Each scene shows the same named points in several views. A view is turned or mirrored, and shifted as a whole, has a little noise and may leave points out.

Scene 1
View 1
<105>: -20; -9; -30; 18; -8; 9; -12; -6; 7; 11; -20; 7; 0; 14; 0; 0; 13; 18; 18; -5; -9
<5>: -18; -22; -25; 13; -8; 0; 4; 2; -2; 20; -14; -6; 1; -5; -1; -22; 25; -2; 2; -14; -16
<73>: -15; -15; -17; 9; -8; 7; 0; 0; -4; 8; -7; -2; -2; -1; 0; -14; 17; 4; -1; -4; -13
<194>: -12; -17; -13; 6; -8; 5; 8; 2; -9; 9; -3; -5; -3; -8; -2; -22; 20; -5; -9; -4; -14
<169>: -13; -14; -18; 9; -8; 6; 3; 0; -5; 10; -8; -1; -3; -2; -2; -15; 18; 0; -2; -3; -12
<19>: -11; -3; -17; 10; -5; 12; -4; -5; -2; 1; -9; 12; -5; 10; -4; 1; 8; 11; 4; 8; -6
<145>: -11; -5; 2; 1; -12; 19; -9; 0; -12; -15; 9; -5; -7; 1; 8; -3; 5; 16; -12; 12; -17
<133>: -15; -9; -16; 9; -9; 12; -6; -1; -4; 2; -6; 0; -3; 5; 2; -5; 12; 12; 1; 2; -13
<56>: -8; -6; -18; 10; -2; 7; 9; -4; -5; 10; -10; 13; -7; 3; -12; -9; 12; -3; -2; 4; -3
<22>: -13; -9; -21; 12; -5; 7; 1; -3; -3; 9; -12; 6; -3; 4; -5; -9; 14; 4; 3; -1; -8
<189>: -18; -7; -23; 14; -10; 12; -14; -5; 4; 3; -14; 5; -2; 13; 3; 3; 10; 22; 11; 0; -11
<32>: 7; 15; -12; 8; 9; 12; 19; -13; -9; 0; -10; 43; -16; 14; -30; 8; -2; -8; -4; 27; 18
<50>: -17; -5; -20; 13; -9; 13; -12; -5; 1; 1; -11; 6; -3; 12; 2; 3; 9; 19; 9; 3; -10
<63>: -17; -7; -8; 6; -14; 19; -17; -1; -4; -11; 1; -5; -4; 7; 12; 2; 6; 24; -2; 6; -18
View 2
<145>: -6; 4; -19; -19; 3; -11; 1; 6; 4; 15; 5; -1; 6; -4; -11; -22; 10; 19; -7; -7; -27
<73>: -5; 14; -6; -11; 1; 12; -1; 7; 1; -1; 3; -13; 1; -13; 11; -8; 6; 21; -3; -13; -9
<56>: -14; 8; 2; -2; -10; 11; 6; 5; -10; 2; 1; -16; 13; -20; 12; 0; 5; 22; -5; -7; -8
<189>: -6; 6; 3; -16; 9; 13; -20; 4; 2; 10; 12; -3; 1; -1; 5; 10; 4; 21; -16; -15; -17
<133>: -7; 7; -3; -13; 4; 9; -9; 5; 1; 7; 8; -7; 3; -7; 5; -1; 6; 21; -10; -13; -16
<19>: -12; 1; 2; -10; -2; 6; -7; 3; -6; 11; 7; -6; 10; -8; 3; 5; 5; 21; -13; -9; -18
<5>: -2; 23; -3; -7; 4; 23; 0; 8; 3; -11; 3; -19; -5; -17; 23; -7; 4; 22; 1; -19; 0
<194>: -6; 18; -10; -7; -3; 10; 10; 8; 0; -5; 0; -17; 2; -20; 14; -17; 7; 21; 3; -12; -6
<169>: -7; 14; -7; -8; -2; 10; 5; 7; -1; -2; 2; -15; 4; -16; 12; -11; 6; 21; -1; -12; -9
<50>: -8; 4; 1; -15; 6; 11; -17; 4; 1; 11; 11; -3; 4; -2; 3; 7; 4; 21; -15; -13; -19
<22>: -9; 10; 1; -7; -2; 13; -3; 5; -4; 2; 5; -13; 6; -13; 11; 3; 5; 21; -8; -12; -10
View 3
<32>: -37; 22; -4; -16; -14; -1; -10; -25; -2; 11; -3; -27; 1; 9; -27; 23; 33; 26; 20; 13; 18
<50>: -12; 6; 3; -2; 17; -6; 11; -2; -7; 10; 14; 2; -5; -3; -10; 2; 3; 3; -5; 14; -1
<56>: -27; 8; 2; 11; 0; 2; -3; -22; -12; 14; 6; -8; 0; -6; -12; -1; 20; 4; 1; -1; -3
<133>: -15; 7; 3; 8; 8; -3; 12; -8; -9; 10; 14; 4; -6; -2; -7; -8; 5; 2; 0; 7; -7
<105>: -11; 2; 5; 2; 26; -5; 9; -1; -11; 14; 13; 2; -1; -12; -9; 5; 3; -4; -17; 10; -2
<169>: -21; 5; 5; 18; 4; 2; 4; -17; -14; 14; 11; 0; -3; -9; -7; -11; 11; -2; -3; -3; -11
<194>: -23; 5; 4; 26; -3; 4; 4; -23; -15; 14; 11; 1; -4; -8; -5; -18; 13; -3; 1; -7; -15
<5>: -20; 0; 7; 27; 12; 4; 1; -19; -18; 18; 11; 1; 0; -19; -4; -12; 11; -11; -15; -9; -14
<63>: -8; 8; 2; 4; 7; -6; 23; 2; -5; 4; 20; 13; -12; 7; -6; -14; -3; 6; 6; 16; -9
<19>: -20; 9; 1; -1; 7; -3; 4; -10; -7; 10; 10; -5; -3; -1; -13; 5; 12; 7; 1; 11; 2
<73>: -21; 5; 5; 19; 6; 1; 4; -17; -13; 14; 11; 0; -3; -9; -7; -10; 10; -3; -5; -2; -11
<189>: -10; 5; 4; -2; 21; -6; 12; 0; -7; 10; 14; 3; -4; -5; -9; 3; 1; 2; -8; 15; -1
<22>: -20; 5; 4; 10; 8; -1; 3; -14; -12; 15; 10; -4; -2; -8; -10; -1; 12; 1; -4; 3; -4
View 4
<105>: 9; -6; 11; 5; -11; -14; -6; -6; -10; 26; 10; 3; 2; 3; -5; 13; -7; 6; 4; -8; -14
<63>: -5; -24; 8; 1; -18; -6; 16; 7; -1; 10; 10; 0; 4; 3; 0; -10; -13; -5; -11; -4; -2
<19>: 3; -7; 8; 9; -19; -10; 2; -4; -6; 20; 12; 4; 4; -12; -11; -4; -6; 11; -5; 3; 6
<133>: 2; -8; 6; 6; -16; -10; 4; 4; -7; 12; 3; 0; 0; -3; -4; -5; -8; 5; -2; 2; -1
<32>: 7; 5; 3; 21; -29; -8; -4; -18; -5; 31; 29; 11; 10; -48; -33; -12; 4; 35; -9; 18; 41
<73>: 6; 2; 3; 8; -14; -10; 0; 5; -12; 7; -7; -2; -5; -2; -3; -5; -7; 9; 2; 6; -2
<194>: 6; 9; 0; 10; -13; -9; -1; 10; -13; 0; -17; -5; -9; -5; -3; -12; -6; 11; 4; 14; 2
<5>: 12; 13; 3; 10; -9; -13; -10; 5; -17; 7; -18; -4; -10; 3; -1; 2; -5; 11; 11; 7; -12
<50>: 4; -13; 9; 5; -16; -11; 2; -3; -6; 22; 15; 3; 4; -3; -6; 3; -8; 5; -3; -4; -5
<169>: 7; 5; 3; 9; -14; -10; -3; 4; -12; 7; -9; -1; -6; -5; -5; -6; -6; 10; 3; 8; 0
<56>: 8; 9; 2; 14; -17; -10; -5; -1; -12; 13; -2; 1; -3; -16; -13; -7; -3; 19; 1; 12; 10
<22>: 7; 2; 5; 10; -15; -11; -4; -2; -11; 16; 1; 1; -2; -8; -8; -1; -5; 13; 2; 5; 1
<145>: -8; -18; 4; 5; -21; -3; 19; 12; -1; 0; 2; -2; 1; -6; -2; -22; -11; 0; -14; 7; 11
<189>: 5; -13; 11; 5; -15; -12; 1; -4; -6; 24; 15; 4; 4; 0; -5; 6; -8; 4; -2; -7; -8
View 5
<194>: -2; 8; -9; 11; 5; 0; -5; -4; -15; -36; -20; 0; 0; 9; -8; -8; 5; -5; 10; 8; -14
<63>: -6; 1; 12; 11; 3; 9; 2; 2; -23; -8; 9; -8; -9; 7; -8; 13; -19; -4; 0; 8; 1
<22>: 11; 12; -2; 3; 5; 4; -8; 5; -15; -21; -8; -5; -3; -1; -5; -2; 8; -8; 4; 17; -1
<145>: -18; 1; 11; 14; 10; 13; 1; -11; -21; -15; 6; -4; -2; 9; -14; 15; -13; 4; 1; 10; -2
<133>: 4; 7; 3; 7; 3; 6; -3; 4; -18; -16; -1; -6; -5; 3; -7; 4; -4; -7; 2; 12; -1
<50>: 13; 9; 7; 3; 1; 7; -4; 11; -19; -8; 6; -9; -8; -2; -4; 6; -4; -11; -1; 15; 7
<189>: 16; 8; 6; 2; -1; 5; -4; 15; -20; -6; 6; -10; -11; -1; -2; 5; -6; -13; -1; 14; 5
<32>: 9; 27; 7; -7; 26; 25; -19; -16; -6; -14; 5; -2; 16; -24; -16; 15; 42; 8; -9; 43; 25
<169>: 5; 10; -6; 7; 4; 2; -6; 1; -15; -28; -13; -2; -3; 4; -6; -4; 5; -7; 6; 12; -8
<19>: 8; 12; 6; 3; 7; 10; -7; 3; -17; -12; 3; -6; -2; -4; -8; 8; 6; -5; -1; 20; 7
<73>: 5; 8; -4; 7; 3; 1; -6; 3; -17; -25; -11; -3; -4; 5; -6; -3; 1; -8; 6; 11; -7
<5>: 13; 11; -12; 6; -1; -5; -7; 9; -15; -34; -21; -2; -6; 7; -2; -13; 5; -13; 10; 8; -15
<56>: 8; 16; -4; 2; 10; 8; -11; -3; -11; -27; -11; -2; 3; -4; -8; -1; 18; -3; 3; 21; 0
<105>: 24; 10; 2; 0; -5; 0; -5; 20; -19; -10; 0; -10; -12; -2; 1; -1; -4; -18; 1; 13; 3
View 6
<63>: -27; -14; -15; -5; -1; 21; 10; 3; -2; 8; -13; 1; -27; 17; -5; 4; 1; -5; 4; 12; 3
<19>: -9; -1; -2; -3; 7; 11; 9; -1; 0; 5; -16; 4; -16; -1; 2; 9; -3; 0; -9; -1; 9
<5>: -6; 11; 8; 7; 2; -1; 0; -17; -10; 22; -20; -14; 4; 14; -14; 10; 6; -21; 0; -16; 13
<169>: -7; 6; 5; 2; 0; 2; 1; -8; -5; 10; -18; -5; -3; 9; -10; 6; 6; -13; -2; -9; 14
<22>: -6; 5; 3; 1; 5; 5; 5; -7; -4; 11; -18; -2; -7; 3; -4; 10; 0; -7; -7; -8; 11
<56>: 1; 8; 8; 0; 3; -2; 1; -4; 0; 2; -17; 1; -2; -3; -4; 6; 3; -5; -11; -11; 17
<105>: -12; 1; -4; 4; 14; 17; 14; -14; -10; 26; -20; -6; -16; 6; 2; 19; -10; -7; -6; -6; 0
<50>: -14; -4; -6; -1; 9; 17; 12; -5; -4; 14; -16; 0; -20; 6; 2; 13; -6; -3; -6; 1; 3
<133>: -14; -2; -4; -1; 2; 11; 6; -4; -4; 10; -16; -2; -14; 10; -6; 7; 1; -8; -2; 0; 9
<145>: -24; -12; -10; -8; -10; 12; 2; 11; 3; -6; -11; 5; -21; 16; -11; -5; 9; -6; 4; 12; 12
<189>: -15; -4; -7; 0; 11; 19; 13; -7; -6; 19; -18; -2; -20; 7; 2; 15; -8; -3; -6; 0; 1
<194>: -7; 7; 7; 2; -6; -4; -4; -7; -4; 6; -16; -6; 2; 12; -17; 1; 12; -17; 0; -9; 18
<32>: 13; 5; 10; -10; 10; -2; 5; 13; 15; -24; -15; 24; -12; -33; 14; 6; -6; 20; -30; -5; 23

Which points are out of place in each view (at most two, in the order of its rows)? Write none if all are in place.
view 1: <105>, <56>
view 2: <133>, <169>
view 3: <19>, <73>
view 4: <32>, <145>
view 5: <194>
view 6: <63>
